Points on a hilly landscape, in no order, each with its height.
From any point a ball takes the steepest step (drop divided by distance) to one of its 2 nearest points. It stops when none of these is lower. Distance is the straight distance between rows; heights are no part of it.
q_548 height 199: [166 147  79 140 162 139 121 110 197  75  84  89 147 100 101  99 121 103
 142 133 156 100 141  86 178 160 138 110]
q_96 height 800: [140 136 117 147 154 146 116  98 125 122 171  94 176 123 103  81  79  47
 137  97 145 149 114 133 133 150 117 171]
q_431 height 581: [184 137 117  87 155  92  92 141 149 104  76  83 156 118  89  84  60 110
 128 140 160 117  94 141 133 126  88 128]
q_923 height 181: [147 141  85  87 150 145 110 177 173 124 139 129 180  82 108 125 128 141
 168  99 127 165 137  83 138 148 159 104]
q_222 height 187: [106 157 118  90 114 125 103 163 161 152 164 115 127  96 126 153  70 187
 149 111 103 138 157  73 120 106 144 130]
q_550 height 357: [158 165  95 109 139 122 126 103 130  97 144  75 196 129 110 115  82  59
 124 125 142 117 124 143 116 147  98 145]
q_117 height 365: [163 159  66 138 171 141 138 107 137 107 141  88 179  90  70 153 122  97
 139 105 120 152 134 141 146 140 112 123]
q_465 height 705: [ 88 103 164 171 117 159 169 122  47 137 160 178 102 158 167 164 194  95
 128 126 120 119 103 153 104 132 129 121]
q_36 height 540: [ 83 104 144 107 108  97 114 132 140 139 105 125  81 124 133 132 114 191
 148 149 135 107 155 133 122  81 162 148]
q_352 height 126: [148 152  98  97 124 131 107 178 151 156 148 143 159  90 106 147 114 166
 157 100 105 156 122  99 125 160 136 105]
q_463 height 295: [ 98 139 104 129  84 123 136 107 143 166 184 147 122 115 129 113 158 164
 168  99 114 138 152 129 106 113 150 162]
q_651 height 214: [128 153 131  93  80  95 120 171  87 179 167 175 122 113 127 138 108 209
 133 121 102 167 124 140  53 113 111 146]
q_766 height 739: [179 162 115 130 150 124 121  83 131 104 161  90 160 158  81  47  55  51
 165 132 120 119  82 104 155 166  70 135]
q_365 height 632: [127 125 136 153 139 110 122 108 131 134 128  94 117 142 120 115  95  88
  96 146 115 112 124 154 151 144 112 143]
q_746 height 521: [144 116 135 100 123  85 130 139 143  77  46 123 142 117 122  98 133 159
 115 143 171 116 120 163  97 103 128 132]
q_787 height 425: [ 96 131 138 126  89 117 159 131  72 155 170 144 144 131 150 174 130 122
 120 124 106 141 158 132  87 112 123 136]
q_65 height 616: [123 128 142 139 144 141  97 108 182 104 108  85 143 142 130  99  74  79
 115 148 131 106 109  85 165 161 117 115]
q_218 height 559: [143 119 157 145 134 136 131 138 112 101 115 135 124 164 162 104 131  58
 110 129 145  99  99 142 138 150 136 130]
q_949 height 265: [181 130 113 136 126 136 152  76 107  83 121 130 177 133 120  92 172 111
  97 102 153 136 129 159 113 118  95 142]
q_367 height 610: [118 122 144 133 106 130 143 152 123 169 136 167  86 146 157 157 159 139
 130 137  92 125 132 130 144 148 144 108]
q_468 height 497: [ 68 110 167 100  83 123 101 176 110 153 134 183  77 134 171 138 150 207
 175 150 120 101 112 141 110 103 172 123]
q_66 height 261: [119 136  96 127 106 143 126 138 159 163 186 135 135  94 105 118 123 142
 170  84  99 155 146 113 125 130 158 148]
q_779 height 339: [165 141  85 129 152 126 135 106 161 117 104  92 161 102  81 127 127 118
 124 110 126 138 134 138 154 141 125 120]
q_20 height 348: [143 109 127 138 112 141  80  91 166 103  76  92  81 117  95  31  98 114
 141 154 156 115 101 103 182 122 124 125]
q_590 height 613: [ 93 138 124 187 157 132 140  93 110 184 169  94  85 155 134 197  91  95
 110 160  63 134 155 124 145 130 128 121]
q_472 height 769: [ 98 124 136 105 114 113  88 120  76 203 163 152  41 173 167 171 165 184
 180 168  70 104 111 143 126 100 160 110]
q_714 height 573: [ 75 126 155  87 105 126 120 162  82 174 152 158  36 145 192 193 152 162
 157 151  93  96  87 109  98 111 147 100]
q_502 height 369: [129  87 111 159 135 144  95  91 173 125  91 100  84 118  99  52 115 114
 126 146 144 128 124 119 190 139 146 141]
q_163 height 582: [127 130 161 143 140 132 134 131 115  88 137 119 127 187 163  98  87  39
 110 128 131  81  82 119 139 153 105 130]
q_135 height 80: [154 140  70  93 195 166  84 161 166  96 105  89 175  84  89 120 110 117
 182 112 156 156 133  89 155 152 139 103]
q_966 height 249: [185 151  83 134 154 135 147 102 171  71  99 113 162 122 122  99 162  94
 134 126 153  92 142 113 152 146 127 120]
q_981 height 578: [101 118 131 149 116 130 126  89 153  96 116 113 123 139 125  52 106  84
 142 129 155  81 115 124 151 128 142 166]
q_112 height 688: [ 74 105 161 164 138 136 149 110 106 104 133 129  86 173 173 125 130  56
 123 132 141  65  79 145 129 127 138 143]
q_974 height 720: [183 157  92 163 175 148 131  79 145  99 148 108 159 146  75  54  81  53
 155 118 139 118  93 115 168 161  97 143]
q_344 height 646: [108  98 156 157 145 134 103 128 144 141 118  89  88 147 139 120  84  93
  91 153 116 115 103 123 167 149 118 133]
q_801 height 258: [104 129 144 163 122 131 175 108 136  72  96 140  97 162 180 160 196 116
 114 143 143  65 117 120 120 126 126 117]
q_575 height 520: [ 59 105 160  98 100 114 102 140 117 157 115 149  59 138 159 141 137 195
 170 163 134  87 138 133 118  80 176 126]
q_18 height 413: [ 89  78 145 151 112 158 126 124 125 126 103 152  75 139 145  90 174 125
 138 128 133  98 126 135 161 132 175 144]
q_982 height 439: [133 107 148 111 108 127 143 146 109 109 121 169 169 129 149 109 180 145
 119 113 159 139 128 144  99 115 132 132]
q_790 height 814: [117 106 146 117  87 120 124 169  95 184 150 168 134 118 132 121 136 143
 131 106 124 171 117 163 123 129 145 144]
q_314 height 487: [165 105 159 103 130 127 125 145 103  86  94 153 171 132 142  89 150 115
 108 118 176 126 116 167 113 112 124 153]
q_844 height 444: [132 117 143 131 107 108 125 124 147  97  67 103  99 140 138 108 117 127
 110 153 143  82 112 150 157 127 134 132]
q_32 height 445: [147 135 129 158 125 128 154 108 148 105  59 136  68 136 132 113 173 139
 104 155 145  84 142 124 187 142 134 113]
q_794 height 457: [ 75 138 150 146 114 127 146 130  80 158 170 126 127 136 155 183  98  83
 121 117 101 125 153 132 102 110 130 151]
q_987 height 305: [167 149 123 157 118 126 180  84  88  83 142 141 181 155 134 103 163  77
  96 122 142 112 124 156 104 126  91 145]
q_707 height 704: [196 130 109  84 133 154 128 182 130 130 134 183 181  94 130 107 174 137
 133  93 132 184 124 105 117 140 121 109]
q_248 height 393: [112  97 176 116 104 137 136 134  85  83 118 159 155 141 149 121 176 143
 121 122 166 103 112 171  97 104 115 139]
q_755 height 575: [ 86 145 134 189 142 124 150  76 124 138 164  91 115 175 137 149  62  54
 105 147 104 103 128 109 128 135 103 146]
q_125 height 464: [ 88 109 150 146  97 173 159 120 127 106 130 191  85 148 174 122 227 138
 152 127 131  78 121 111 136 115 161 104]
q_235 height 272: [125 142 136  65  87 102 122 171 109 147 163 176 167 115 137 141 128 187
 143 106 121 156 131 122  52 108 117 130]
q_43 height 697: [123 106 145 143 156 139  75 111 137 162 137  68 130 114  76  85  64 101
 111 130 136 181  89 140 148 132 104 172]
q_776 height 211: [144  99 151 101  93 110 146 130 117 114 101 188 121 126 123 130 208 246
 122 138 149 135 126 128  86 109 112  87]
q_194 height 501: [133 115 143 110 128 113 116 161 104 137 130 111 160 129 132 116  87  87
 109 114 150 149 127 158 116 129 120 157]
q_143 height 438: [ 91  97 156 148  98 165 132 135 108 113 111 180  78 137 152 109 209 149
 149 131 150  91 128 147 152 113 176 120]
q_185 height 680: [ 97 109 160 142 145 131  79  93 126 161 153  60 112 125 112 114  62 120
 103 158 120 157 113 132 136 120 110 177]
q_778 height 319: [121 134 124 209 149 136 191  79 113  90 129 152 102 175 150 138 177  75
 108 122 129  82 116 138 132 133 122 132]
q_417 height 402: [138 127 124 174 122 113 170  96 124 140 121 131 103 146 134 144 157 116
 101 137 109 110 140 177 158 136 124 133]
q_601 height 227: [112 121 121 141 129 122  97  71 154 144 144  56 130 120  84  88  79  98
 144 114 138 144 115 149 145 108 114 195]
q_833 height 500: [152 119 136 119 107 117 132 159 134 111  47 185 102 106 129  97 196 183
 122 139 161 115 144 123 144 119 150 102]
q_763 height 757: [ 92 114 139 115 132 118 119 111  79 174 134 153  35 167 168 193 188 163
 164 166  90  90 110 147 145 111 160 108]
q_718 height 576: [127 151 124 111  89 116 111 172 116 194 146 182  52 144 166 172 152 198
 142 169  73 120  97 118 109 139 133  96]
q_821 height 391: [162 145 101  93 134 121 143 117 107  92 148  99 208 135 129 137 109  62
 113 128 146 138 143 146  90 133  97 143]
q_263 height 677: [ 86 116 163 167 147 128 139 105 123 109 119 114  63 182 159 110 101  51
 127 150 131  59  59 115 152 146 114 132]
q_356 height 79: [149 165  96 101  93 118 132 166 136 160 173 160 151  91 110 165 108 181
 146 117  86 163 135 108  96 134 122 112]
q_765 height 298: [103 124  99 175 133 131 143  76 166 164 148 121  79 138 121 123 148 138
 145 127  94 121 157 137 171 136 160 143]
q_258 height 674: [ 97 125 163 122 160 115  81 159 165 141  83  92 106 120 133 163  58 167
 104 169 107 124 137  84 144 133 135  98]
q_850 height 755: [143 146  87 107 135 106 118 151  79 164 133 105 174  90  64 167  89 119
 127 100 131 205 136 165  89 113 111 151]
q_103 height 213: [100 138 140 155 107 132 177 107 130 109 138 152 110 159 166 175 200 142
 121 135 115  86 145 116 120 134 132 107]
q_727 height 784: [129 123 146 147 120 135 130  96 119 123 165  98 149 155 122  68  71  44
 129 115 145 112  97 135 124 136 108 176]
q_13 height 661: [ 84  97 173 157 141 132 104 109 131 124 118  96  62 175 161 141 101  86
 107 154 118  93  81 130 152 130 129 137]
q_301 height 715: [151 102 141 116 144 113  84 137 120 135 104  87 134 112  97  85  72  97
 118 131 158 157  84 154 148 138 113 151]
q_891 height 703: [ 91 137 150 161 129 128 154 103  98  98 143 126 130 176 170 149 124  64
 112 123 130  82 121 149 110 128 130 140]
q_454 height 630: [ 89 131 121 160 139 135 144 110 121 177 172 128  65 159 162 188 130  99
 132 143  77 119 146 120 139 141 143 121]
q_588 height 717: [ 92 118 141 182 146 152 183 111  72 132 154 170  80 161 176 160 175  58
 118 119 120 102  97 151 122 140 131 119]
q_720 height 176: [133 163 106 110 143 128 107 180 115 161 177 120 175  80 102 167  77 152
 157  98  96 166 155  98 119 146 135 113]
q_37 height 783: [ 99 134 127 103 132 103 111 136 126 160 145  81 139 106 103 147  84 149
 126 106 127 163 150 144  99  89 126 173]
q_288 height 212: [193 129 110 108 131 108 155 158 131 121  87 154 151 112 109 146 177 193
 102 126 129 175 139 123 102 136  94  86]
q_992 height 215: [181 120 128 120 120 135 156  92 109  81 128 141 186 131 120 126 187 139
  87 118 164 147 151 142  97 108  82 113]
q_655 height 553: [102 161 102 185 146 118 164  96 132 128 169 106 161 151 137 150  83  47
 107 125 100 110 146 115 109 145 116 132]
q_941 height 493: [112 104 148 110  93 101 126 120 119  69  69 130 135 120 126  89 139 161
 131 149 180  89 118 175 114  93 138 153]
q_23 height 259: [118 104 149 103  87 102 140 146 132 113  80 177 102 121 143 133 186 225
 142 152 147 112 135 134 107 103 138 101]
q_665 height 547: [153 141 127 126  68 126 130 145 144 131 101 186  62 135 154 134 214 218
 141 156 126 115 121  96 132 134 143  84]
q_268 height 342: [134 127 122 173 121 128 186  90  99  95 143 139 168 150 144 147 155  88
  88 129 123 109 155 148 103 129  92 136]
q_156 height 252: [107 122 103 158 130 138 120  62 173 129 143  82  98 132  95  92 103 109
 136 133 128 119 136 139 155 123 131 170]
q_890 height 623: [101 133 161 111 117 128 139 183 112 147 130 150  96 140 184 200 126 117
 115 129 104 116 125 101 123 133 127 100]
q_855 height 615: [135 142 141 187 149 135 128  88 134 135 143  82 129 147 103 118  68  74
 103 148 103 120 109 132 156 158  94 138]
q_485 height 819: [160 136  94 117 188 155  99 128 126 121 165  91 201 120  82  93  79  51
 151 100 151 168 110 133 122 154 126 153]
q_35 height 832: [ 93  93 166 127 121 124 116 159  91 164 147 145 116 134 147 134 116 110
 117 122 123 152 117 152 130 133 151 156]
q_814 height 275: [ 93 115 111 188 135 121 139  66 174 135 147 111  87 155 134 102 128  98
 137 135 124  98 147 120 157 127 151 159]
q_266 height 743: [ 84 111 141 130 142 133 138 127  99 169 149 140  25 158 185 191 180 117
 148 146 110  95 101 126 140 120 157 101]
q_715 height 649: [ 90 106 158 143 145 131 115 129 127 169 142 105  72 147 154 177 100 116
 108 154  91 126 137 125 144 135 138 127]
q_333 height 471: [152 135 104 123 164 143 128 159 138 116 143 117 180 112 124 134 101  93
 125 114 124 140 141 112 127 163 137 114]
q_395 height 368: [228 142 108 109 153 172 148  95 147  70 107 171 177 128 155  95 208 130
  93 113 165 153 158  89 127 115 101 105]
q_648 height 631: [142 124 136 143 123 133 153 156 113 131 105 160 105 135 150 155 170 121
 101 126 107 132 131 141 147 153 135  99]
q_157 height 633: [132 124 139 115 185 113  76 160 161 130  78  80 143  98 100 142  43 158
 112 160 136 147 114 100 135 139 114 109]
q_936 height 526: [153 114 149 110 131 118 125 161 119  99  89 141 151 146 159 101 124 100
 103 135 155 117 114 147 137 139 132 140]
q_553 height 730: [ 86 112 139 146 142 147 160 128  87 157 146 139  45 163 179 194 165  67
 117 136 106 111  94 135 127 134 136 104]
q_403 height 386: [108 133 137 124 112  91 141 129  93 162 138 119 135 128 127 173 101 151
 105 125 101 155 162 157  98 104 115 148]
q_104 height 676: [112 126 145 124 155 142  99 165 179 134 107 101 114 107 136 149  78 139
 126 153 117 128 142  72 156 152 151 103]
q_160 height 192: [ 94 109 141 143 125 125 102  93 124 148 160  91 123 129 104  83 103 107
 135 101 151 150 126 161 135 119 145 203]
q_91 height 782: [ 84 105 143 121 102 119 106 124  71 179 176 176  72 160 156 148 176 179
 177 153  93 114 116 164 124 103 165 136]
q_253 height 671: [149 107 144 178 125 147 171 104  61 127 138 171 128 142 130 128 201 136
  97 120 118 150 133 170 135 119 107 123]
q_297 height 634: [171 114  90  94 124 128 107 145 166 111  60 145 125  90 101  87 160 141
 133 104 172 149 133 134 130 104 141 122]
q_660 height 349: [105 150 128 102 106  85 132 134  81 188 172 128 119 117 108 166  93 194
 124 122  96 163 168 156  76  85 117 161]
q_438 height 656: [177 125  99  82 121 134 118 157 151 120  85 168 153  92 102 104 172 171
 136  92 154 165 125 122 113 104 122 102]
q_414 height 519: [ 62 106 168 125 105 143 144 141 105 130 135 154  82 157 182 169 183 132
 146 140 129  87 110 136 118 113 160 116]
q_375 height 323: [101 115 129 133  83 125 154 112 124 156 170 155 118 137 141 131 177 166
 146 119 104 132 149 139 119 117 137 131]
q_176 height 318: [107 167 118 105 122 111 116 141  80 204 183 113 130  99  90 151  72 169
 151 106  94 185 162 133  94  98 126 164]
q_989 height 292: [122 129 100 132 133 127 111 109 197 139  99  90  99  91  89 122 132 161
 138 138 128 127 147 109 178 138 152 122]
q_443 height 614: [152 118  97 110 129 112 100 144 174 100  41 116 107  91  92  80 127 145
 130 138 172 132 130 126 152 116 152 111]
q_576 height 233: [115 130 107 131 137 145 103 130 150 172 172 105 124  94  93 140 103 150
 147  88 104 180 133 112 145 134 144 140]
q_753 height 651: [169 115 145 166 126 148 167 133  94 138 105 178 119 138 135 131 191 125
  89 117 122 138 117 160 155 147 122 114]
q_271 height 596: [ 96 125 148 146 121 123 107  88 172 106 130  88 118 161 137  88  80  86
 121 141 131  94 119 113 151 137 129 155]
q_536 height 186: [154 125 145  97  95 102 146 146  97 140 143 183 143 136 130 143 160 225
 115 130 123 166 114 121  58 120  82  86]
q_298 height 401: [107 123 149 121  91 146 150 148 111 117 155 181 148 143 156 129 176 128
 125 101 130 142 126 129 106 130 133 133]
q_913 height 552: [185 142 110 119 162 159 137 159 143 111 113 161 159 123 142 123 156 115
 121 109 124 135 142 105 164 172 138 108]
q_514 height 558: [110 118 157 139 110 137 125 108 112  82 111 137 131 152 140  61 131  89
 143 119 170  74  98 156 143 123 138 162]
q_840 height 837: [128 144  93 117 186 153 100 128 141 123 161  76 193  95  82 123  66  86
 150 109 135 163 137 101 138 150 133 129]
q_595 height 665: [ 90 112 159 151 135 124 112 102 122 173 152  88  91 140 125 140  83 126
 111 147 105 144 142 143 153 118 129 151]
q_955 height 770: [154 129 143 113 124 124 101 112 140 108 138  94 161 149 119  76  69  73
 125 138 141 100  94 134 141 139 108 157]
q_694 height 655: [100 115 161 103 158  99  82 151 159 128  63  79 109 120 125 129  36 167
  98 170 130 133 131 114 127 114 127 125]
q_316 height 309: [140 124  97 152 127 130 127 104 173 155 107 120  80 115 102 122 164 163
 135 132 104 128 157 133 180 140 157 123]
q_806 height 291: [196 171  76 104 163 133 138 105 169  67 117  86 178 122 109 102 128  79
 141 124 150 112 128 129 133 140 102 130]
q_351 height 446: [179 133 138 161 140 155 177  89 106  69  88 164 136 152 156 108 191 115
  88 123 147 106 130 137 134 122 100 119]
q_170 height 774: [104 115 148 108 142  87  96 138 126 156 113  81 118 120 113 127  57 160
 108 132 137 164 132 154 112  94 125 169]
q_238 height 515: [ 59 109 171 158 128 130 114  98 109 144 165 108 104 162 152 121 103  95
 126 133 127 100 122 146 122 109 147 171]
q_603 height 146: [155 134  78  85 185 146  87 186 147 116 132 110 185  74  88 149 106 154
 187 105 130 170 125  93 147 159 136  89]
q_28 height 489: [ 54 104 162 147 124 138 129 131  78 156 159 124  89 158 169 166 109  84
 128 133 113 117 119 145 121 116 137 156]
q_73 height 394: [144 126  92 150 136 154 143 125 127 156 169 141 159 101  92 112 137  98
 143  72 120 180 141 136 140 137 127 150]
q_184 height 719: [103 123 159 122 106 116 143 130 111  94 121 119 142 151 172 142 116  83
 113 134 146  70 129 147 112 117 129 135]
q_19 height 752: [ 88 134 162 122 121  89 129 131 122 115 120  78 111 155 156 173  76 129
  96 161 118  88 148 137 117  92 118 147]
q_487 height 223: [105 136  99 103 140 133 100 143 190 138 143  87 141  80 101 132  80 164
 164 109 115 151 154  74 136 112 150 126]
q_98 height 115: [141 119 141 104  94  96 145 139  76 149 156 173 164 122 110 152 160 186
 114 115 122 182 139 145  55 108  91 121]
q_812 height 528: [109 157 105 165 123 130 164 121 122 131 185 126 169 133 125 152 113  80
 118  99  99 140 165 126 103 144 132 140]
q_489 height 260: [115 129 106 117 148 144  85 129 208 114 106  77 133  84 101 117  95 138
 155 128 147 131 149  62 159 134 148 114]
q_161 height 517: [194 142 112 131 154 158 141 129 118  98 114 159 170 131 158 106 156  86
  99 114 139 136 135 131 139 152 125 118]
q_479 height 396: [166 147  61 149 170 163 149 120 120 133 167 126 193  97  74 137 132 106
 153  75 120 186 144 132 137 150 117 122]
q_885 height 130: [159 157  89  84 114 110 135 153 138 138 149 140 184  96  93 155 142 188
 141 108 109 165 138 109  79 125  87  96]
q_922 height 263: [ 94 131 132 146 141 141 106 123 120 193 189  90 119 108  89 156  64 151
 129 111  98 176 161 111 140 123 134 154]
q_580 height 696: [194 161  73 149 199 153 126 108 147  99 134  93 190 124  87  90  96  60
 152 125 140 125 118 118 169 161 113 125]
q_396 height 548: [ 77 111 166 107 109 150 131 154  95 146 144 174  47 147 182 176 204 160
 180 153 117  83  80 119 111 105 159  91]
q_960 height 468: [138 115 138 123  98 112 118 120 143  68  66 126 118 125 130  76 141 126
 127 151 175  70 126 147 145 113 138 142]
q_991 height 643: [158 133 118 143 190 153 101 124 168  95 117  90 174 127 115 100  80  75
 133 146 145 117 121  82 177 182 130 100]
q_893 height 322: [143 108 134 125 138 132  67 100 184 104  84  73 121 102  86  61  77 108
 129 153 158 126 108 105 161 126 115 126]
q_492 height 469: [ 82  93 159 108  86 136 121 168 117 130 114 186  78 127 164 116 184 173
 172 142 142  90 120 124 130 107 177 111]
q_241 height 320: [217 148 100 100 152 147 139 127 142  74  71 150 167 101 131 108 193 150
 105 123 164 150 148 111 133 124 113  96]
q_467 height 754: [154 139 141 119 136 122 111  80 151 108 134  78 163 143 101  66  49  68
 149 153 129 102  83  97 157 151  75 143]
q_724 height 652: [110 123 163 116 132 128 121 181 151 138 108 127 105 136 161 181  98 134
 115 145 113 120 135  91 145 145 149  96]
q_827 height 577: [108 116 114  93 116 105 107 147 178 135  97 117 114  91 106 115 104 171
 142 130 147 141 153 109 128 109 158 122]
q_459 height 362: [132 119 104 130 122 143 150 113 112 140 152 121 160 110  90 112 140 112
 125  79 143 176 138 175 120 113 126 172]
q_466 height 594: [100 135 128 191 162 120 128  72 140 163 153  75 109 151 118 156  75  85
 107 160  88 129 137 120 144 151 124 139]
q_825 height 150: [193 114 129  97 132 115 150 111 121  94  90 150 163 122 119 122 190 181
  98 124 161 159 141 132  91 113  88  89]
q_10 height 554: [171 128 112  77 141  91  99 142 148  82  52 108 148 116 104  98 102 119
 129 151 171 122 106 148 115 111 110 122]
q_856 height 343: [ 71 104 178 118 104 120 138 130  92  99 110 151 132 135 146 139 163 168
 130 155 162  82 111 188 107  91 135 137]
q_805 height 286: [118 152 121 117  93 123 169 135 157 116 158 159 148 130 160 175 155 154
 129 113 100 115 173  92  91 132 121 100]
q_167 height 290: [ 98 149 140 110 148 139  86 149  97 216 196  98 117 109  85 153  55 183
 139 120  82 183 154 111 114  95 131 143]
q_522 height 299: [ 98  95 168 122 102 114 142 125 110 102  84 161 112 135 148 131 194 214
 128 159 155  95 131 173 108  93 136 117]
q_51 height 502: [124 136 112 143 144 131 137 118 144 124 152 105 164 119 120 143  92  90
 131 115 107 131 159 127 135 152 134 137]
q_625 height 358: [117 116 144 127  84 135 160 130 125 121 146 188 119 131 157 129 198 174
 133 118 114 124 136 121 112 123 127 109]
q_397 height 216: [119 174 119  87 124 129 105 193 126 172 185 123 145  95 115 156  47 187
 154 107  85 161 140  86 110 124 129 114]
q_317 height 597: [ 88 129 161 102 130 125 127 172 100 183 134 137  49 146 179 205 117 139
 122 148  89 114 114 106 113 114 141  96]
q_173 height 332: [124 126 119 130 112 119 144 123 137 125 143 123 149 116 120 110 134 114
 126 100 133 135 141 162 121 124 139 161]
q_970 height 429: [188 143  95  92 163 132 132 154 114 109 138 116 211 117 119 145 108  70
 120 127 146 155 143 138 108 150 111 115]
q_196 height 157: [166 113 150 112  79 121 139 133 108 123 136 190 126 144 122 119 194 252
 105 131 141 154 100  97  77 121  87  72]
q_956 height 758: [102  93 170  98 138  96  88 152 119 139  91 108 118 126 133 105  69 148
 104 139 159 135 107 157 113 114 144 162]
q_592 height 408: [190 149 127 139 142 156 167  84 140  59 107 162 171 155 161  98 204 117
  89 122 157 120 141  93 133 126 103 115]
q_769 height 562: [143 153 133 119  79 126 132 165 127 167 110 181  61 138 162 154 176 209
 149 161  90  99 112 109 123 141 147  83]
q_243 height 424: [111 151 139 115 118 108 142 158  65 175 146 124 158 123 119 191  60 123
 101 134 100 167 170 136  86 107 112 138]
q_441 height 607: [164 129 126 105 179 106  67 152 147 110  87  69 167 106 100 113  44 123
 129 158 158 139 103 118 132 135 103 122]
q_445 height 326: [172 152  85  89 148 115 115  99 159  79 131  68 181 131 102  90  74  73
 153 128 155  93 110 124 126 132  95 146]
q_929 height 178: [175 159  98  98  98 130 152 145 150 124 153 157 182 105 122 164 166 175
 125 115 102 153 146  92  97 150 108  88]
q_118 height 147: [169 152  68 113 182 150  80 121 184  70  81  61 156  85  81 116 104 111
 165 130 168 127 126  87 175 151 130 104]
q_518 height 798: [106 108 148 125 100 112 122 146  84 193 165 168  98 139 135 122 149 175
 157 138 104 150 121 175 125 112 150 149]
q_94 height 689: [118 115 152 171  99 148 173 112  55 138 166 195 123 155 154 162 191 118
 108 122 111 152 134 152 114 131 116 104]
q_89 height 536: [ 85 104 161 145 112 128 124 102 110 118 136 108 114 151 134  89 106  98
 136 136 147  92 100 177 139 119 137 182]
q_762 height 679: [221 132  99  76 141 143 120 153 140 114 103 184 173 101 122 103 196 168
 129  97 161 184 134 104 107 111 107  95]
q_671 height 595: [119 116 127 101 106 108 110 145 173 100  74 118 114 105 125 100 121 140
 125 140 169 122 140 124 136 117 156 132]
q_503 height 293: [119 143 140 173 135 129 170  97 132  78 104 134  91 175 165 122 164  79
 110 137 135  58 102 136 141 133 124 120]
q_578 height 477: [186 147 123 164 152 155 166 103 122  78 105 166 146 147 149  67 169  84
  95 113 145 108 124 140 145 137 111 139]
q_281 height 768: [122 156 120 113 120  96 130 131  90 171 157 104 168  92  83 156  90 133
 125  98 136 176 152 163  80  90 109 170]
q_33 height 336: [ 92 134 156  83  75 112 120 175 109 140 145 178 138 129 171 148 132 183
 143 119 125 116 127 111  65 104 131 135]
q_507 height 529: [162 139 119 120  94 118 123 166 159 128  64 182  75 105 121 125 187 203
 132 145 135 129 145  92 146 145 150  79]
q_739 height 311: [145 132  89 150 140 126 121 105 183 116  94  79 119 103  88 101 117 130
 126 124 136 119 137 128 170 133 127 143]
q_373 height 374: [153 143 109 168 131 122 176  99 123 108 123 120 146 142 127 131 147  99
  95 127 111 120 137 151 132 154 106 126]
q_159 height 737: [123 105 144 104 148 113  81 164 150 131  96 109 147 112 120 108  66 125
 104 135 153 156 103 133 137 139 136 137]
q_149 height 294: [132 123 105 125 149 132  72 123 199 100  67  74 125  85  77  93  90 120
 136 144 161 128 124  89 159 130 137 100]
q_84 height 724: [178 133  97 104 141 147 126 170 117 152 140 164 181  92  94 128 154 142
 144  88 129 202 127 143 111 127 121 113]
q_353 height 262: [ 92 147 121 144 102 126 163 115 139 140 167 144 111 142 169 188 158 141
 138 122  82  97 159  98 107 121 142 108]
q_843 height 423: [130 121 129 155 117 117 146  95 150 117  94 112  91 145 140 122 151 132
 111 147 122  91 130 148 167 130 144 138]
q_267 height 740: [172 134  82 110 152 127 122 166  99 151 144 131 180  85  68 158 120 121
 144  83 120 209 129 148 106 125 111 129]
q_381 height 670: [177 148  94 165 209 165 109 126 132  94 128  96 184 121 100 102  81  75
 137 134 125 141 116 108 185 191 127  99]
q_345 height 163: [135 152 119 111  69 101 137 132  69 187 183 185 137 116 110 153 140 200
 138 120 101 175 122 144  63 107  88 121]
q_684 height 851: [124 141  89 135 169 154 110 131 126 151 195 100 180  84  70 146  77 117
 167  90 115 189 152  96 136 150 142 135]
q_129 height 461: [116 143 145 117 123 111 116 155  88 163 152 107 166 117 119 152  58  98
  90 118 125 157 155 146  99 132 128 149]
q_275 height 264: [211 158 108 104 150 133 145 152 146 109  77 164 163 107 118 146 191 181
  94 129 143 153 149  98 125 152 106  72]
q_384 height 470: [155 125 134 133 117 117 143 144 137 105  48 153  93 133 147 123 188 157
  93 150 143 106 131 134 161 142 142  99]
q_199 height 231: [148 138 115 126 113 126 169 128 144 124 138 147 170 121 128 152 173 141
 123 105 107 132 157 108 121 144 115 103]
q_74 height 560: [ 98 111 132 103 136  92  91 141 163 156 106  99  95 108 118 139  85 186
 131 146 120 138 157 124 139  99 151 137]
q_452 height 296: [117 119 103 125 123 143 137 129 170 130 150 135 134 110 112  98 139 112
 148  85 132 137 157 115 134 134 153 146]
q_374 height 344: [107 129 126 202 125 132 199  67 102 108 158 146 124 173 143 140 174  96
 108 135 110 103 144 161 110 117 107 141]
q_979 height 392: [105  91 139 144 125 145 114 115 153 139 109 129  85 128 129  70 134 111
 122 137 135 117 119 127 170 136 169 140]
q_918 height 738: [ 78 122 168 126 110 111 140 124 116 105 117 104 101 151 170 174 120 134
 120 139 126  77 131 148 117 100 133 143]
q_114 height 590: [115 138 139 122  87 128 139 167 110 174 164 176  90 139 164 184 151 170
 123 143  76 121 113 114 112 143 125  88]
q_951 height 491: [ 74 128 150 135  99 161 157 144 129 110 122 167  69 147 185 168 202 131
 161 130 134  72 112  87 111 124 152  98]

Two balls start at each pair of points below. Name the first point that both come to, or write none.
q_163, q_112: none
q_104, q_365: none
q_19, q_595: q_466
q_918, q_715: q_466

For each start below, name the point where the ball stops.
q_301: q_135
q_51: q_135
q_37: q_222
